Points, in no order, along strands that fork, close into loops and pass close to each other.
In the rows, 128 means zero.
Two points are linked if the straight distance between their rows is under 144. Some points are linked to none.
Lugi: [141  89 151 138  67  95 167 119  94 104 154  96  65 141 143  86 152 114
  87 154 139 112 101 135 110 113 168  94  93 132  81 134 172 134 146 152
 151 144 140 159 128  66 127 137 125  86  84 137]
zumus: [177  99 142 143 141 146 124  71 180 146  87 152 155 123 143 132  89  50
  88 106 164  92 190 137 114 149 157 125 154 135  87 140 122 111 122 132
 137 131 169 101 124 135 119 161 104 139 140 100]
Felu: [105 150 100 130  77  97 170 156 132 147  97 158 102 138 113 141  98 139
 184 140 144 164 119 121 100  99 135 112 165 135 152 197 165 122 165 130
 135 137 134  82  94 135 173 112 167 156 141 147]
gaz: [193  79 164 153 139 177 119  84 181 142  89 181 153 126 146 119 109  44
  93 102 170 112 173 130 104 116 130 119 123 125  87 134 111 119 131 161
 162 119 127 120 127 103 131 142 141 134 155 113]
rovi: [171 110  94 135 107 118 113 121 180  95 154 133  71 129 152 136 109 106
  91  84  72 103 190 115 161 164 166 106 179 127 109 144 136 119 106 150
 153 153 121  40 107 118  83 116 126 120 113 151]
Vedof: [131  97  58 132 142 146 149 132 156  80 130 136 141 110 138 153 127 191
 118 102 100 147 101 129 148 144 125 132 108 144 104 190 154 150 152 153
 125 176  58  69 135 207 110 119 186 140 148 125]
nos: [177  81 134 149 103 164 136 108 165  91 106 160  92 123 151 116 132  82
  76 106 147 114 158 141 114 120 157 133  94 112  65 157 135 128 164 184
 147 132  97  89 137 126 108 142 168 124 135 117]
naf: [118 165 126 140 172 116 111 131 130 153 104 133 183 103 107 104  87 124
 140 125 124 103 180 138 133 149 134 164 169 151 158 121 130 125 105  98
  88 111 183 115 155 183 138 133 109 150 139 107]
sovaf: [180 138 106 133 127 140 100 134 160  98 156 160  78 126 117 140 126  99
  86  90  75 106 160 129 165 153 145 134 138 126 115 136 113 103 109 148
 129 130  91  67 127 131  79 106 118 143 122 146]
Lifi: [125 163 146 109 136 109 146 143 113 153 123 127 160 158 112 125 139 104
 132 156 163  81 132 170  86 117 144 129 147 109 123 101 142 113 108  92
  97 105 170 152 122 113 145 143  74 143 122 115]
sevub: [151 128 161 125 115 151 165 115 133 174 111 173 138 181 130  86 149  55
 118 147 174 132 146 143  83  96 146 121 102 124 118 154 152 119 153 141
 126 127 153 132 121 121 169 123 144 152 162 143]
kub: [118 160 121  98  89  51 184 153  71 162 132 134  71 139  92 169 133 137
 186 181 157 133  88 130  85 114 135 110 139 106 162 160 127 112 139 141
 160 134 130 143  93  63 158 105 136 109 127 145]
zokab: [102 163 148 121 126 118 144 134 145 166  87 137 147 106 126 152  83 120
 196 168 177 133 165 109  69  92 111 148 179 127 139 107 124 143  85 127
 133 122 180 145 106 108 167  97 121 147 114 107]
Mag: [ 89 164 162 121 166 111  85 144 100 133 121  97 172  72 127 101  94 156
 173 140 115 126 162 116 160 135  80 171 173 134 184  39  94 174  81  98
 120 105 174 187 131 118 131 104  93 125 107 106]
Zapo: [129 104 121 115 112 107 140 116 133 132 155 103 105 130 151 135 113 122
 122 142 137 106 151 102 149 159 137  86 168 138 107 126 142 133  65 128
 136 144 143 122 128  65 110 134  87 119  97 143]
Budu: [101 121 160 123 127 142 132 100  91 149 122 106 112 107 135 141 150 141
 142 146 160 158  39 120  99  61  71  96  78 140 114  97 117 138 144  91
 122 111 116 191 104 110 123 159 111 114  66 101]
gevap: [158 120 129 128 109  89 103 131 127 113 197  81  97 178 127  97 129  95
  65 121  85  95 185 140 172 188 184 121 130 116 106 104 139 111  89 130
 118 153 165  93 132  93  87 126  76 113 122 146]
rivep: [132 165 124 135 171 163  86 132 111 105 166 123 154 128 101 113 160 144
  61  96  81 130  95 186 179 153 128 148  97 113 138  98 116 112 131 128
  91 114 117 126 184 157  82 129 108 134 173 123]
Zasuv: [ 52  91 113 132 143 135  70 136 159 113 133  73 210 117 119 161 115 183
 165 133 109 172 100  95 157 138 132 176  67 134 150 139 152 126 151 151
 118 163  73 132 125 249 148 150 174 119 145 121]
Pip: [115 149 100 140 114 108 123 160 152 139 108 162 124 114 105 134  85 150
 170 115 112 157 133 113 135 127 125 135 167 146 156 181 159 124 134 123
 112 139 126  64 117 175 151 110 162 170 133 140]
Sos: [103 121 110 110 107  62 148 141  73 137 178  93  74 125  97 125 128 155
 147 148 111 152  89 104 166 137 105  70 146 124 172 145 123 151  96 133
 157 141  88 130  99  36 121 100 119 105 107 153]
Mobom: [110 186 138 121 134  89 101 160 102 152 136 132 155 133  76 107 113 128
 158 147 107 146 109 138 145 136 125 167 140 127 189 135 146 104 126 110
  91 132 147 118 133 163 144 103 119 164 149 123]
nafub: [129  84 157 143 117 150 148  74  96 127 145 103  89 114 147 100 165 123
  90 131 147 135  59 136 111  72  97  89  65 137  81 106 146 142 137 104
 120 119 129 175 121  95 110 162 114 103  75 118]
Lam: [134  72  80 143 139 150 160  75 141 103 122 108 115  61 172 134 135 159
 101 110 120 123 110  96 169 106  93  99 127 145  93 151 142 161  88 114
 126 148 118 118 143 132  98 132 137 116  86 115]
Kuzi: [147  84 134 133  74 136 160 134 118  94 143 129  52 128 164 153 138 147
 129 142 141 120  91  98  97 106 118  93  99 135  74 121 125 126 131 152
 168 118  88 154 121  59 117 134 138  97  87 148]
duv: [162 114 151 121  93 146 160 160 110  86 126 161  71 155 143 174 165 127
 139 145 156 116 107 118  82 127 133 143  83 122  81 111 110  94 157 142
 143  93  81 164 128  89 116 143 140 112 102 136]
gogu: [101 100  82 117 127 147 142 142 147  74 135 119 132 157 124 170 143 186
 132 124 113 166 109 123 143 161 151 143  79 139 111 193 143 138 195 154
 130 182  31  79 117 234 129 139 189 135 159 138]
dek: [120 143 109 125 103 117 127 155 159 150 125 157  87 135 130 187 100 130
 185 143 137 124 163 104 118 132 113 105 202 124 147 120 100 113  75 126
 143 118 128  96  94  66 136  99 103 136 115 149]
giba: [ 64 133 151  77 128 133 110 179 126 141 106 134 162 164 112 156 169 127
 164 176 169 170 122 105 102 126 143 165  67 103 146 163 143  90 206 136
 117 119 103 143 102 201 170 159 179 145 158 111]
Nom: [ 82 114 138 133 187 161  98 133 137 144  82 137 227  76 135 103 117 152
 111 112 162 147 142 133 123 128 118 147 107 137 129 157 150 146 160 135
 109 104 144 124 168 214 137 173 175 141 150  83]
Gubik: [ 98 101 129 135 104 158 156 116 144 147  92 139 102 104 156 163 101 159
 179 139 152 175  67  88 102  58  65  84 119 157 113 131 111 159 134 138
 165 138 100 157 113  91 159 118 162 127 115 131]
liv: [152  80 137 123 111 108 126  87 152 126 142  86 122 137 171 117 105  97
  84 130 146  84 174 120 141 175 168 101 147 135  78 114 151 130  84 121
 132 161 184 127 143  89  99 165  86 110 114 114]
kam: [118  77 112 144 157 177 140  74 128 111 112 104 135  79 165 149 155 163
 108 117 139 140  69 113 148  85  75 123  82 143  95 131 130 163 122 105
 121 131  98 135 138 162  90 160 131 116  91  88]
Fova: [119 114  63 132 121 120 154 143 138  91 133 120 121  98 135 135 107 195
 148 119  94 155  82 120 161 137 121  99 149 149 133 187 165 157 136 132
 134 167  88  81 127 164 139 108 169 145 133 139]
gov: [166  85 177 132 158 202 124 112 155 137 103 174 153 133 147 111 145  83
 110 120 174 124 129 133 105  93  99 122  77 128  96 119 108 139 145 160
 151  97  93 157 138 108 135 143 151 132 150 117]
Zub: [116  71 135 129 136 177 142  91 126  78 124 103 121 128 152 170 173 173
 105 136 144 134  66 123 133 107 102 143  46 134  81 123 128 152 157 135
 124 144  45 135 131 169  86 168 136 103 114 103]
Rukik: [147 119 165 123 140 192 123 150 153 152  72 201 151 144 148 152 144  81
 136 131 172 134 154 117  83  92 105 137  97 115 104 140 102 111 156 150
 152  92 102 134 117 129 144 134 155 146 152 113]
memak: [ 39 100 134  99 136 145  94 152 140 123 125  94 185 145 121 153 141 158
 149 171 154 168 111 111 134 143 147 157  46 126 140 162 154 113 196 145
 111 140  79 137 118 230 165 176 170 125 161 112]
Det: [ 92 128 120 136 164 130 123 106  98 141 118  92 174  85 127 106 149 177
 122 125 126 130  76 148 155 110 108 132 123 139 154 122 157 140 131 104
  87 111 148 154 175 171 113 169 109 119 110 104]
gonuk: [153 165 133 114 116 130 108 174 139 126 133 171  94 144 120 185 134 125
 175 142 121 117 128 114 122 127 111 145 146 116 146 113  96  90 102 122
 135 103  92 117 109  95 119 102 109 143 111 140]
kofu: [117 165  99 145 146 150  93 121 102 111 167 124 154 100 114  98 138 155
  72 118  65 175  79 138 186 158 118 139 104 132 154 134 119 116 120 122
 112 156 121 120 181 172 110  89 136 142 179 118]
mimu: [163  97 116 121 107 105  99 108 182 128 149 113  85 165 159 151 101  89
 104 100  97 103 210  98 155 192 164 107 179 131 102 125 122 112  88 131
 146 165 154  66 102  99  81 140  90 121 121 138]
buv: [134  83 115 125 107 152 167 129 119  62 132 115  83 142 148 160 156 171
 124 146 118 132  74 117 128 128 129 135  80 141  86 154 136 146 169 157
 148 148  45 119 130 149 105 146 156 112 118 128]
voset: [120 108 131 152 148 127 123 100 104 123 139  82 145 129 116 102 169 151
  54 104 131  63 105 201 138 118 144 118 127 105  89  84 159 139 140 100
  87  88 163 165 174  96  88 191  76  96 118 134]
povos: [ 90 146 139 143 174 124  81 132 112 124 105 110 209  44 126  95  96 179
 156 104  97 149 136 107 167 141 101 193 147 148 177  91 135 156 119 122
 111 120 172 156 171 206 126 136 154 122 126 114]
pumo: [116 162 110 143 142 104 106 139 155 150 108 151 144 100  92 116  64 129
 164 121 108 141 180 102 139 148 118 160 181 152 169 149 141 126 100 100
  89 141 167  84 133 179 145  99 133 168 131 128]
des: [149 124 125 133  85 128 161 130 143 139 118 153  97 152 146 137 119  93
 131 145 151 114 138 129 102 121 152 105 153 137 104 160 151 108 126 139
 142 132 137 107 118 102 133 126 119 140 120 139]
mur: [103 149 115 126 159 105 117 119 102 158 167  88 156 159  95  84 105 110
 120 150  99 117 171 135 164 184 127 121 159 130 156  89  97 127  71  77
  87 131 197 145 139  91 141 109  48 132 153 130]
Fip: [128 147  82 152 203 155 103  76 129 120 133 130 205  48 129 107 153 198
  77  81  81 146 124 142 184 148 112 167 113 137 159 118 105 139 110 117
 100 131 144 128 207 207  92 134 155  99 163 113]
fenak: [140 122 132 126 185 133  98 104 136 129 136  83 180 118 149 132 114 122
 106 105 132  57 188 144 149 180 125 121 167 129 118  56  81 146  65  78
 119  92 183 172 139  93 109 167  41 106 116 116]
gud: [143 141  81 127  86 125 154 170 143  86 157 157  49 152 129 140 120 152
 147  99  61 150 119 119 154 137 139 104 176 122 168 163 116 122 167 133
 166 122  89  50  86 128 128 100 153 129 130 178]
Feki: [190  56 142 143 119 151 161 104 142 127 141 135  75 189 154  71 154 105
 147 109 126 147 129 123 112  83 125 114  61 155 118 129 140 153 177 197
 162 141  84 153 137  88 155 107 199  96 140 189]
Pilob: [144 110  86 130  78 120 196 154 114  70 140 122  62 148 146 116 125 156
 141 141 105 138  98 129 114 121 155  98 144 123 112 190 158 139 199 157
 185 140  92  94 105 118 136 126 172 108 112 158]
zufub: [ 89 123 102 116  97 103 132 173 137 116 116 117 124 130 111 174 104 182
 207 140 108 176  67 105 136 125 122 141 118 135 163 175 147 128 173 147
 145 162  74 108 107 169 166 132 182 144 151 141]
vefi: [170 167 149 104 100  82 122 162 101 123 179 140  92 199 102 158 161 102
 137 141 136  82 159 140 107 152 154 135 124  81 117  75 111  81  90  91
 114 106 145 138  85  62 122 106  55 120 106 157]
rut: [156  58 107 158  81 152 169  74 143  91 136 102  64 120 188  85 137 132
 101 116 113 142 101 107 124  83 123  79 100 136  70 151 158 178 146 156
 180 165 108 133 116  82 129 110 171  90 104 141]
fusam: [158 136 115 123 110 104  96 100 179 149 154 125  79 197 123 132 108  75
 100  91  77 106 210  92 155 181 156 119 158 131 138 123 106 103  99 106
 121 151 159  80  81 122  88 104  51 141 133 144]
turis: [152 129  77 137 122 137 141 143 161  90 134 161  93 126 122 137 127 138
 105  87  94 136 136 136 142 144 149 128 131 132 117 192 150 123 164 157
 127 143  74  43 125 191  99 117 167 149 126 143]
lineg: [163 147 127 122 122 104 114 115 171 152 137 139 110 176 119 139 117  75
 112 115 118  80 188 133 127 153 162 140 148 123 127 120 121  92 103 103
  99 120 159  90 103 132 100 132  54 150 116 128]
goti: [170 138 132 128 119 124 118 129 153 118 137 150  99 151 118 132 135  86
  88 108 126  81 166 155 137 141 166 147 122 117 111 129 136  94 135 138
 105 109 120  86 131 141  86 143  95 145 113 133]
fetok: [129 134 123 126 129 105 105 125 110 140 193  89 126 197 109  92 116  80
  77 129  86 122 178 127 174 203 152 109 138 118 121  91 100 112  76  92
 101 143 176 123 121  79 110 108  47 129 155 141]
sakig: [141 134 100 121 180 163 105 121 132  90 154 135 147 103 101 128 158 143
  63  79 115 113 124 187 159 153 138 163  82 111 118 126 120 118 148 171
  86 122  90  89 176 192  54 147 143 123 162 115]
kagob: [ 91 176 155 120 153 103  78 162  94 142 134 103 191 107  97 108 125 154
 162 136 101 142  88 150 152 125 110 170 135 121 187  87 143 123 123 112
 100 119 152 166 144 154 135 123 113 142 142 106]
Numu: [167 116 155 131  76 115 202 149  83 113 117 162  46 201 124 120 196  77
 122 145 155 145 140 121  61 117 181 157  96 102  95 135 114  87 202 142
 149 108 133 168 115  97 145 119 173 109 118 150]
pidef: [148 179 103 152 198 153  82  96 128 134 144 119 175 125  93  89 118 125
  55  82  84  97 173 191 164 170 142 146 153 121 133  78  82 113 117  98
  97  95 174 123 185 153  98 143  79 132 180 125]
Von: [ 84 156 154 114 152 102 120 125 106 157 113  95 158  76 127 126 104 154
 175 156 155 119 125 121 120 101  89 133 163 138 158  77 118 162  82  99
 112 107 166 186 125 104 139 124  92 126  79  97]
bagi: [107 112 121 137 144 112 140  91  81 134 145  84 133 101 127  99 157 153
  92 133 130 104  81 155 158 114 119 102 122 132 122 106 159 133 112  90
  89 110 161 156 161 110 104 167  82 108  87 122]
zemur: [135 130 110 126 134 129 108 125 179 146 123 150 109 126 132 169  82 105
 158 125 116 110 196  96 144 166 121 113 200 142 136 121  96 122  62 113
 129 136 146  90 105  98 127 113  85 144 119 130]
zibe: [181 110 180 144  64 123 157 143 119 113 130 155  63 186 135 111 179  70
  97 139 161 110 163 144  63 117 196 149  81  96  79 101 125  96 169 145
 141 115 149 164 119  78 144 133 150 104 118 143]
Nogel: [105 135 127 120 112 118 164  92 161 178 104 121 123 132 141 149  79 101
 172 173 180 138 169 104  81 122 123  91 188 148 126 130 124 144  84 119
 138 154 193 146 109  72 174 103 103 133 129 124]
Bog: [143  79  77 132 145 134 142  77 154  99 138 111 120  67 171 136 121 141
  90 102 107  95 162  94 185 154 123  97 170 141  97 141 133 154  57 128
 135 161 129 100 150 107  93 125 130 110 105 134]
vibov: [148 157 148  98 105 124 160 171  91 122 115 172  99 163 125 195 173 123
 177 159 178 119 105 123  61 110 125 145 106  94 116 109  98  75 142 123
 135  94 106 173 110  91 144 121 132 121 107 134]
loto: [170  68 148 158  57 154 148 116 139  96 140 128  47 142 185 112 135 116
 111 124 124 132 123 108  94 101 145  89 102 135  71 122 131 143 147 171
 196 143 112 149 121  49 137 115 171  80 113 160]
pez: [ 93 184 159 108 130  89 127 167 111 165 100 138 175 131  93 127 120 125
 184 158 157 130 132 130  94  99 128 179 149 103 168 129 157 113 128 117
  97 117 169 123 111 170 156 121 131 163 131 108]
givid: [126 152 114 110 111 131 108 176 135  99 142 143  98 160  95 173 148 138
 160 123  78 178  90 110 155 153 139 165  97 132 171 160 105  91 182 135
 127 141  50 101 109 190 131 115 165 154 152 150]
peker: [137  73 123 147  93 127 170  74  99 107 148  89  75 117 161  83 154 131
  88 139 128 143  72 122 127  82 116  91  75 142  79 150 172 160 151 133
 142 153 120 139 125 105 112 132 139  97  80 123]
Duvon: [113 178 136 117  95 106  87 176 131 132 131 154  98 134  86 160 110 131
 186 131  82 178  95 102 147 124 107 167 146 105 195 134 103 100 142 122
 136 142  97 107  89 128 148  75 150 165 162 139]
runi: [121 116  77 122  84 112 168 166 140  98 163 128  66 137 144 136 103 166
 159 120  94 145 125 125 152 137 135  63 201 119 157 155 126 141 132 140
 175 130 105  56  88  75 141 107 143 112 126 175]
velet: [152 101 167 126  48  78 145 132 119 127 160  91  76 182 157 108 135  95
 100 159 143 104 153 125  91 145 195  96 121 119  81 125 163 120 132 145
 165 168 182 144 106  51 131 136 109  87 100 139]
Ves: [133 134 173 125 126 155 145 103 136 166 112 147 143 127 150 128 124  99
 142 144 182 123 111 125  74  79 104  95 126 138 108  93 114 142  95 121
 143 118 152 195 123  71 153 121 112 125 106 123]
tufe: [185  95 188 149  59 120 113 117 145 122 138 118  81 173 162 100 144  69
  82 132 153 103 164 151  84 126 201 128  88 114  74  98 143 123 141 150
 151 150 171 145 125  67 135 144 129  99 128 132]
fop: [127 170 107 123  81 108 126 172 120 120 154 155  56 153  95 142 119 138
 157 123  68 172 104 110 158 136 120 123 166 111 197 158  96 114 160 115
 159 134  89  80  79 111 142  78 143 151 160 166]
gelur: [115 181 141 127 129 152  61 171 137 119 134 155 136 111 104 141 107 121
 141 124  73 171 106 109 165 139  97 156 131 120 164 111  97 109 115 119
 131 141 101 120 131 147 128  77 131 170 156 111]
govo: [112  90  90 116 104 123 171 132 114  68 134  93 108 157 131 166 148 193
 152 149 103 159  58 115 144 142 141 129  89 146 121 180 145 149 195 146
 155 176  32 111 114 185 133 145 171 117 138 141]
Kazul: [ 94 174 143 133 155 122  85 142 115 139 135 115 158 100 104 101  72 125
 158 153 103 142 181 102 160 159  87 164 177 128 176  71  82 149  68  97
 115 129 171 150 130 105 144  74  92 148 142 108]
mas: [160  95 134 133 110 150 179 112 127 161 128 156  98 181 144  92 134  99
 165 126 139 165 106 118  99  74 109  88  95 161 134 147 142 147 165 176
 164 143 111 155 128  82 181  91 189 123 157 188]
Zos: [181  79 194 148  95 148 128  87 133 139 158 133  88 150 154  92 158  89
 101 115 154 116 109 128  83  86 129  96  58 134  86  70 130 136 128 148
 149 129 135 201 129  48 138 131 136  91 109 152]
dotol: [ 70 112 145 134 179 139  75 150 137 129  81 119 244  50 145 116  97 173
 149  95 134 156 153 103 136 142 111 187 122 141 145 115 150 160 148 146
 125 104 159 142 146 241 124 165 186 125 122  92]
gagob: [105 113  62 126 114 102 155 135 128 107 155 106  94  94 134 113 102 181
 147 123  96 156 111 108 180 144 110  70 187 137 153 167 145 167 100 126
 144 159 106  81 121 102 139  92 147 133 123 160]
Ruru: [120 145 194 124 161 159 134 113 123 170  89 129 187 124 145  99 143 104
 131 126 177 111 117 153  70  65 101 111 133 130 117  76 110 168 112 102
 132  86 165 212 121 102 162 139 115 128 118 102]
Kon: [173 112 139 138 107 105 102 121 152  97 161 101  96 138 133 116 133  95
  54 109 121  65 176 171 146 158 196 142 115 109  84 105 146 110 111 150
 114 128 150  87 146 111  81 154  96 113 115 126]
pefe: [126 148 116 131 176 136  91 120 151 136 125 127 149  99 125 135  76 106
 149 131 104 105 215  95 168 186 108 137 188 146 154  92  70 142  51  99
 121 134 166 122 130 117 136 106  78 139 131 120]
gira: [103 167 175 113 161 133 117 160 106 154  84 111 209 139 134 121 169 134
 131 124 167  84 114 186  61  82 113 131 155 100 115  75 128 160 135  87
 109  72 152 207 115 119 153 153 104 131 119  97]
voge: [ 93 134 136 132 184 163 103 128 134 161  93 152 210 117 114  84 133 120
  71 109 183 121 161 175 112 132 134 134 119 113 123 161 146 132 183 131
  93  83 154 112 160 197 131 182 151 145 173  91]
gup: [106 156 117 112  83  85 190 159  91 155 102 149  90 151 106 158 129 130
 190 169 161 161  84 122  78  94 137 125 134 115 150 190 141 111 176 143
 156 137 125 125  90 108 178 110 173 133 148 144]
Luzuv: [140 103 139 129  90 114 196  95  89 151 136 135  73 164 131  96 134 117
 152 149 141 172  58 114  92  71 110  72  81 156 123 148 132 149 179 157
 174 151 109 180 105  68 168  99 172  96 126 169]
bave: [114 120 130 117  90 114 191 134  88 143 108 136 106 151 123 122 134 131
 161 169 155 171  59 120  94  93 121  98  95 146 128 179 152 133 183 149
 156 149 102 153 116 109 173 124 168 127 139 140]
Dut: [127 143  95 137 140 116 119 127 103 123 158 118 135 110 112  98 118 145
 108 134  91 138 102 131 183 156 124 121 143 148 159 146 142 127  97 121
 101 148 131 108 172 143 116  99 115 149 140 137]
Gim: [128 133 113 131 146 133 133 129 123 124 121 130 154 105 126 117 123 134
 118 136 133 116 109 146 145 131 132 128 128 144 131 152 157 123 117 130
  99 119 124 113 168 160 118 143 118 146 124 113]
ket: [168 131  85 140 168 135 115  96 153  99 151 140 129  92 106 115 129 115
  47  70 111 100 165 177 154 154 154 148 113 121 107 142 129 109 123 170
  99 137 117  61 163 180  55 130 135 128 147 121]
dor: [119 173 108 138 117 109 110 133  85 140 175 126 116 150  94  77 110 105
  82 142  77 159 122 131 179 172 134 117 144 129 161 146 121 111 110 101
 114 149 144 101 142 127 126  72 100 157 165 137]
Ragut: [ 74 158 168  93 125 117 138 167 102 167  91 141 176 145 106 125 146 120
 172 173 175 160 104 117  79  86 122 156 102 106 148 153 166 112 168 135
 115 122 147 147 111 164 182 139 174 155 151 106]
das: [111 123 113 104  86  69 177 143  78 143 143 112  61 123 111 162 128 162
 169 165 142 141  59 111 112 114 109  81 123 129 147 154 124 133 133 139
 165 128  97 155  96  51 133 121 131  97  98 143]
Fup: [124 145 114 150 198 138 106 105 127 136  96 129 209  66 120 101 105 151
 100 100 129  99 171 157 148 157 134 153 156 145 146 126 117 134 119 115
  98  98 167 116 188 200 122 169 128 128 142 104]
Zaz: [127 129 132 138 190 144 103  93 122 125 101  99 182  55 160 124 116 141
 113 109 133  69 173 132 157 147 109 128 170 150 136  76  84 163  76  87
 122  84 168 166 153 130 115 166  77 107  96 106]
Siloz: [128 154 105 120 142 139  95 158 148 118 133 159 122 137  96 142 140 133
 111  94  98 161 126 128 149 150 141 157  95 138 160 177 135 100 175 144
  94 140  71  68 134 226 106 123 160 166 142 140]
siz: [ 66 114 123 133 152 131  96 127 121 125 121  77 195  92 125 135 138 183
 156 133 120 164  65 120 156 114 112 159  88 140 162 131 161 131 146 128
 100 137 110 151 151 209 127 163 146 124 123  98]
pabul: [136 151 173 122 132 176 138 143 131 178  81 191 152 160 140 147 148  81
 168 146 186 142 148 113  53  65 104 134 115 108 123 117 105 115 125 139
 157 106 140 154 107 115 174 101 151 145 150 131]
pivem: [131 192 121 129 107  90 115 136 117 158 148 148 109 170  75 100 118 101
 121 131  85 139 138 128 149 140 141 144 144 125 181 148 126 101 129  99
  93 137 144  92 109 153 129  77  91 174 144 140]
zike: [145 173 130 129 131 151  71 161 147 124 135 174 106 127 111 153 112 106
 134 120  85 135 144 107 160 142 100 136 156 124 147 105  81 106  87 112
 130 121  99 103 116 106 115  82 101 165 131 132]
bizuf: [136 130  87 152 216 153 116  67 136 115 116 127 208  52 115 114 147 176
  61  67 129  99 145 174 160 149 128 157 135 123 131 124 101 136 124 142
  98 101 139 115 200 190  76 172 140  95 159 104]
reb: [117 173 153 112 112 121 153 127 119 173 106 146 127 141 134 172 125 116
 183 172 197 126 129 124  41  84 109 119 150 103 118  96 102 118  82 129
 151 121 165 168 103  67 168  88 112 122 114 121]
bupu: [ 94 140 140  94 106  96 127 177 109 131 113 118 130 135 102 186 134 153
 207 169 138 160  64 108 113 115 121 161  99 120 168 143 130  99 159 141
 133 138  83 155 108 142 156 135 161 134 138 121]
Vef: [138 153 148 129 175 131  92 144 116 124 136 103 182 135 122 129 141 142
 106 104 124  61 141 187 133 133 118 129 162 113 120  58 111 141  97  76
 100  68 154 174 146  97 111 156  53 124 117 119]
fino: [135 102 108 136 178 150 119  80 138 117 121 113 149  48 162 143 115 137
 110 113 129  87 162  94 180 149 101 113 164 149 124 109  99 153  49 106
 128 124 141 135 161 114 104 145  99 111  89 117]
tiba: [116 137 159 124 145 154 138 126 134 173  94 166 176 158 118  86 141  80
  93 132 183 116 157 158  93 106 141 130 115 115 118 158 153 121 163 123
 100 100 157 121 133 166 150 157 139 162 163 107]
kamo: [ 91 186 177 103 153  91 119 160  98 148 100 100 192 115 123 130 136 150
 180 149 160 104 122 164  76  88 103 153 166 100 146  54 124 160 100 102
 116  92 175 194 105 118 154 119  95 127 102  93]
tareb: [185  65 130 156 105 178 154 109 161 112 111 171  86 163 158  88 133  82
 116 103 131 146 152 129 112 106 137 118  89 132  90 165 139 143 187 187
 171 139  87 103 127 110 144 119 197 122 161 159]
Mev: [122 164 152 126 177 140 101 158 120 137 105 114 204 150 116 129 159 131
 105 104 148  58 140 216  94 120 131 143 162  96 112  86 130 139 145  91
  93  64 146 168 145 132 122 168  89 136 137 109]
pogu: [ 97 134 111 156 187 154  71 106 136 114 127 106 220  45 134 122 128 192
 125  83  67 172 108 108 186 143  99 191 109 140 173  96 109 146 113 123
 120 142 134 153 177 229 112 123 166 106 149 107]
dumi: [111 163 162  76 127 113 131 187  98 120 107 138 146 152 111 187 175 136
 197 166 162 138  85 127  80 113 124 170  92  89 149 108 111  82 153 121
 123 104  91 178 108 138 156 138 140 127 119 116]
mipit: [159 117 126 133 172 135 111  81 171 136  91 134 171  92 148 149  75  79
 119 116 151  75 210 120 129 178 140 131 180 148 111 121  90 123  87 107
 134 127 181 120 126 141 128 162  79 130 125  97]
zelu: [ 96 106 115 113 114  71 153 104  88 150 169  79  99 122 121 114 127 140
 126 151 139 130 118 101 157 144 118  62 152 138 139 128 140 145  71 116
 123 145 132 143 117  48 115 125  86 106  75 147]

A tip is a point with one link. Name the tips that can be reached along the links from each point below, in the order of the rows.
pivem: voset, kagob, ket
gup: nos, sevub, liv
Mag: Nogel, givid
mimu: mur

A piece is two or more points that can be reached from each other along the links. Count, over all rows, the pieces, the separate loops (a circle has one, a figure eight two, a Y none), the forks (points with three links) and the tips (points with one).
pieces: 6
loops: 3
forks: 8
tips: 14
